Points, in no order, along strands that fork, close into loops and pass close to each other.
In the rows, 128 means zero.
Points whose rows are less than 148 apart are linked; no others are. Some points are linked to none.
Dufo: [191 122 136 124 150 136 129 110 127 127  99 126 110 169 117 108 113 165
  94 155 101 112 128 182 136 106 125 140 128  70 125  89]
tur: [178 155 148 172 143 129 100 143  99 118 156 145 118 111 176  92 134 186
 133 117 184 126 168 137 168 120 112  99 119 100 140 161]
Ren: [146 166 174 189 162  82 146 142 141 149 146 155 142 125 209  88 159  67
 134  82 119 102 107 100 122 120  95 120 157 190 150 118]
Kobab: [135 106 130 140 101 123  85 154 150 131 104  67 163 101 122 165 102 124
 142 122 168 194 136 151 148 165  94 144 122 144 169 105]
rulag: [127 124 123 164  75 117 159 158 142 144 131 153  89 126 158 125 157  65
 143 126 109  63 124 170 111 126 111 129 151  83  88 104]
Tigog: [105 175 121 137 134 105 151 142 140 110 117 165 137  88 175 124 165 123
 140 175 112 116 110 137 150 147 165  98 119 116 113 214]
zut: [ 94 129 168 122 154 142 157 105 108 117 138 176  94 174 123 143  96 215
 127 110 129 114 104 111 103 147 145  93 112 145  92 150]
zopu: [165 117 155 122 135  86 152 129 136 173 138 122 193 139  93  71 165 128
 116 161 109 127 108  98 105  90  91 159 124 121 164  79]
poguv: [108 145 141 128 160 136 154  87 103 133 162 177  83 179 147 108 100 212
 124 146 146 104 117 115 131 102 147 106 108 107 121 167]
ret: [218 118 139 154 151 130 147 127 126 135  91 127 154 142 155  95  87 137
 145 148 126 178 104 145 165 147  91 118 130 132 129  21]
tavo: [ 89 110 121  77 120 130 102 124 149 151 143 114 115 120  56 153 147  93
 130  96 121 128 159  85 115 119 151 154 132 133 135 142]
Duno: [159 113 186 108 148 140 137 129 135 158 124 152 200 194 127 109  95 205
 130 102 153 195 113 107 104 118  92 169 108 148 131 144]
Daka: [179 127 175 108 140 157 110 108 128 142 148 110 145 197 152  96  89 214
 130 105 142 179 132 124 118 115 110 144  96 136 132 156]
Nire: [156 114 113 126  90 177 142  85 113 108 154  53 123 141 184 125 101 132
 146 170 163 131 164 116 126 113 125 119 132 169 152 119]
mopip: [178 135 123 120 102 109 104 146 136 106  86  92 162  83 112 136 166  61
 133 111 105  90 142 155 133 187 139 109 157 143 128 140]
Bagog: [ 93 102 124 136 107 147 109 174 136 128  80 115 110 113  98 192 127  49
  98 138  96 133 149 168  94 115 134 172 143  99 131 106]
Vabit: [ 85  95 138 145  84 136 106 168 157 143  96  94 127  95 137 183 134  54
 148 115 140 156 138 154 116 153 123 136 131 129 152 120]
zula: [ 65 126 123 126 146 111 101 126 127 101 133 142  85 102 101 159 140 160
 134  93  95 127 110 139 142 183 150  81 111 113  80 198]
Vol: [173 125 140  82 168 132 119  95 135 118 104 136 117 190  67 116  97 175
 100 123  95 133 133 148 112 104 139 140 127  63 107 102]
sufe: [108 107 160 121 125 133 150 131 151 179 116 142  98 169 146 125 122 113
 124 153 105 166 106 104  98  74 114 172 154 132 156  71]
nalev: [164 141 180 205 138  84 139 161 129 165 137 152 144 133 169  85 133 110
 145  88 140 137 113 108 138 133  81 106 134 152 135  55]
tav: [102 151 121  90 125 129 151 114 139 149 173 186  76 128 127 106 174  73
 125  84 119  70 151 119 113  76 153 159 153  97 118 113]
gim: [ 91 148 152 127 113 161 137 109  86 142 201 102 125 156 137 114 106 153
 131 136 166  72 125  89  98 127 148  83 114 198 140 134]
zuk: [122 152  94  65 172 101  81 109 142 111 125  91 118 108  91 114 125  85
 101 118 110 127 186 165 130  91 151 136 114  64 151 110]
zib: [154  78 113 153  91 154 101 131 155 139  84  88 160 155  94 174  74 130
 119 150 178 183 122 154 123 121  84 155 117 128 156  91]
Veval: [127 132 165 155 153 131 189 126  98 135 119 177  96 136 194 104  87 135
 173 148 117 151  84 131 154 143 124  88 137 160 128  73]
nekit: [135 137 137 144 120 125  99 150 119 138 170  81 142 124  93 146 125 193
 139  89 173 140 135  92 135 179 124  80 131 173 111 164]
rus: [142  77  45 127  95 169  76  92 112 107 140  41 126 151  47 173 114 107
  89 116 139 148 137 131 109 107 121 167 102 144 104 140]
mirez: [ 81 123 131 106 168 112  86 119 126 114 132 167  78 125 125 132 119 187
 126 101 124 159 127 156 158 143 139 124  99  72 119 179]
pivun: [164 146 155 136 111  77 132 154 148 119  90 140 183  84  99 118 167 103
 153 100 113 113  96 102 133 179 127 103 161 165 130 129]
mol: [132  98 188 128 159 119 163 143 126 130 115 181 201 167 131 123 120 204
 141  89 161 172  92  81 130 149  68 153 117 173 137 127]
fen: [ 97 136 118  64 146 116  67 111 151 127 160  81 126 110 113 106 137  90
 117  90 136 149 179 132 128 101 150 151 118 119 169 133]
zez: [144 122 180 135 134  73 112 163 143 137  92 169 191 113  69 127 160 143
 127  92 125 114  98 115 134 165 108 119 154 125 133 128]
rir: [147 125 180 142 155 131 106 173 121 121 119 150 109 131 195 107 100 176
 156  97 170 165 146 145 163 154 103 115 117 141 150 142]
bep: [196 115 172 167 159  89 144 177 120 144  84 182 144 122 163  99 109 140
 144  91 136 159 106 134 143 169  81 113 123 123  99  33]
Zavev: [ 92 134  69 154  99 156 154 126 101 110 132 158  86 106 117 163 128 125
 110 202 121  62 129 111 117 122 176 107 128 105  93 155]
Bokos: [150 127 148 101 125  94 120 143 155 158 106 121 183 123 111 109 164  83
  94 143  99 115 145 127 106 105 142 150 149 115 160  63]
Bofur: [155 148 121 150 158 131 120 138 141 140  94 150 131 140 155  99 130 147
  98 161 101 118 151 217 148 105 127 150 114  41 142 109]
kal: [ 80  91  65 107 126 152  66 144 109  89 112  90  93 100 108 168 140  55
  66 124  90 143 153 170 119 111 140 166 112 103 123 138]
dezo: [133 146 185 143 171 132 157 160 129 142 101 190 106 139 217  85 113 154
 151 124 126 160 116 148 168 128  99 131 127 137 148 121]
diga: [109 137 169 155 129 135 166 119  98 131 155 140 131 158 169 111  92 153
 154 135 146 123  88  90 109 132 121  77 145 201 150  91]
fupi: [144 135 162 134 162  74 164 116 139 147 140 141 192 143 124  87 188 127
 124 130 106 107  91  59 113  97 107 149 143 181 148  91]
Kur: [121  75  83 115  94 153  94 128 126 106 108  60 170 115  28 183 128 128
 124 149 111 166 126  96 121 139 111 170 116 142 125 148]
nati: [145 123  86  80 154 134  88  69 117  83 112  96 100 165  59 154  93 165
 117 121  91 158 133 139 114 121 153 143 100  76  99 138]
naf: [116  84  40 136 117 172  63 102  97  86 119  75  79 118  99 163 136  99
  74 135 123 131 138 188 127  94 126 161  96 137 118 135]
Seme: [100 182  82 157 101 119 164 129 119 118 108 175 137  96 146 141 136 123
 125 203 126  72 112 116 122 144 174  74 122 129  94 180]
nabe: [146 176 168 124 179  88  95 114 121 110 146 123 132 132 123  96 160 136
 122  71 140 117 149 112 148 140 138 114 140 163 142 173]
zufo: [112 140 195 121 186 121 142 149 149 163 114 169  98 176 179  94 141 148
 123 115 106 160 103 130 131 102 107 155 135 121 150  90]
Baf: [134 121  51 148 114 160 135  94 110 105 120 148  76 138 102 162 127 143
  99 173 123 103 129 139 131 119 149 139 122  86 112 165]
Nus: [137 151  69 143  92 132 153 112 134 143 172 149 126 109 159 118 161 122
 113 170 178  74 179 154 156 103 149 127 121  87 120 135]
gena: [140 143  91  97 112 141 102 131 128  77 100  92 131  59 153 139 176  53
 121 132  96  83 147 187 131 143 152 140 129  97 113 163]
niv: [188 124 122 111 129 132  82  93 144 124 136  54 167 171  93 119  93 184
 116 112 160 181 153 127 120 106 114 149 112 102 132 131]
vad: [120 158 115  96 152 117 151 105 128 153 150 164  83 155 137  83 150 119
 116 130 103  90 146 124 136  72 163 164 145  90 148 115]
num: [114 154 109 132 109 116 123 148 144 103 114 126 140  73 191 124 160  52
 143 157 118  97 141 182 144 134 137 134 137  90 114 203]
pomuv: [167 105 118 146  96 116 187 118 110 105  89 134 160 132  98 143  96 125
 169 173 108 160  81  75 124 152 112 115 148 175 108  43]
vofet: [102  89 127 102 121 128 106 133 145 132 118  99 132 136  57 180 129 138
 131 131 120 163 118  90 121 138 142 151 137 131 128 145]
bis: [ 99 125 153 112 124 123 174 108 138 151 144 140 165 132 116 121 170 101
 127 119 111  94 111  40 100 118 145 135 149 207 133 115]
kekit: [106 135  11 142 138 124 110  92 131 107 105 140 112 108 116 161 136 137
  80 179 139 136 152 161 149  98 153 167  97  70 105 164]
rame: [ 60 106  92  80 115 174 113 136 128 124 182 135  69  81 105 170 144  54
 111  87 125 114 155  85 115 120 171 136 124 135 105 162]
sope: [142  98 111 142  81 150 177 137 124 125  92 120 141 110  98 180  90 115
 172 152 144 157 108  90 125 180 121  99 156 185 121  75]
Zus: [122 153 163 116  92 146 150 144 132 141 180 139 128 100 162 117 161  61
 134  75 144  59 140 132 105 142 139  81 144 167 105 141]
mipu: [157 158  92 152 123 125 118 101 119 136 162 122 125 127 162  84 143 156
 123 168 176 105 171 153 168 121 150 120 124  88 148 158]
gek: [117 127 135 115 119 143 130 128 126 133 163  92 194 129  64 147 111 213
 157  98 169 180 110  70 122 160  95 120 120 161 130 193]
kam: [107 120 179 149 145  93 139 166 125 129 113 169 204 113  97 127 142 180
 161 104 159 143  87  95 152 164  76 145 145 157 168 151]
dudi: [122 150 127 161 136 113 204 145 110 121  98 194 100 103 198 110 108 103
 173 173  98 106  82 142 137 146 135 100 137 145 115  96]
bifa: [157 140 140 137 112 113 146 164 152 158 104 126 131 124 171  98 153  52
 106 132 102  92 133 168 108 102 116 155 144  99 136  56]
vos: [107 123 131 117  80 178 139 154 129 148 160 118 128  76 136 166 143  58
 144  85 144  73 124 104 101 167 160  70 141 185 100 146]
munu: [ 97 150  97 125 149 119  92 140 140 129 107 119 128 110 135 126 128 100
  89 140 101 119 184 230 142  76 134 153 115  38 139 126]
das: [127 152 126 182 108 102 194 150 138 131 116 184  96 119 182 101 153 101
 145 168  91  75  93 155 140 127 120 111 136  92 100 115]
natig: [ 68 123 124 105 125 146 112 109 121 110 159  96  89  98 174 138 131 131
 143 158 114 146 140 112 133 127 144 118 114 159 137 182]
fiboz: [196  87 120 151 122 135 136 129 133 127  72 100 165 169 120 147  71 126
 123 149 146 172 113 171 136 131  95 140 145 131 139  27]
Beme: [136 132 138 138 154 111  82 151 107  93 147 117 113  91 112 134 108 195
 125  80 144 140 131 140 149 208 118  71 115 135  82 198]
sobe: [ 99 122 128 131  82 133 162 145 147 166 168 168  97 121 142 130 166  60
 121  83 130  65 135 129  95 107 146 136 156 117  88 106]
Zipo: [119 107 127 125 105 165 143 101 127 107 132  69 102 134 163 147 104 138
 163 162 136 176 128 104 119 123 134 128 126 178 155 149]
tinud: [ 96 122 139 144  78 154 166 155 107 136 118 116 120 104 114 170 111  91
 158 147 134  98 101  76 103 169 154  77 138 193 110 123]
dure: [106 153 110  90 166 134 167  84 122 141 153 174  71 172 125  98 123 175
 131 160 114 117 117 119 136  71 152 152 126  89 136 157]
Pubu: [ 88 106  79  96 150 127  66  90 126  96 139 116  79 142 106 142  90 165
 107 116 105 181 134 148 150 116 130 137  95  72 127 151]
kenaf: [169 135 116  95 103 124 106  94 138 131 160  60 206 156  50 109 114 164
 128 127 145 158 150  99 116  95 111 167 123 114 151 147]
Lok: [ 61 155 127 113 145 152 111 103  86 101 181  94 111 107 138 129 124 149
 141 124 127  92 135 109 118 145 158  76 112 180 138 187]

A fork is a point with three links, a tip a point with one. Leave the first point through the second and follow the links. Name the first fork or tip that comes.
mirez, Pubu => tavo
Tigog, num => kenaf
Veval, diga => Nire
Kur, rus => Ren
pivun, mopip => kekit
Dufo, Vol => gek
Nire, Zipo => Veval

A piece is all that can be reached along the links. How many separate loops has the piece of each point below (a circle has one, a figure eight two, a Y none), and how many tips (points with one link)?
natig => loops 0, tips 6
niv => loops 0, tips 2
fiboz => loops 0, tips 3

Name the points in between on the shortest way along the links from the first point to the second, in order.
Beme, fen => zula mirez Pubu nati Vol Dufo Bofur munu zuk
rus, Bofur => Kur vofet tavo fen zuk munu
mopip, Daka => pivun zez kam mol Duno
zufo, zopu => dezo Veval dudi das rulag bifa Bokos
Ren, Dufo => nalev bep ret fiboz zib Kobab Vabit Bagog kal naf rus Kur vofet tavo fen zuk munu Bofur
poguv, tinud => dure vad tav sobe Zus vos
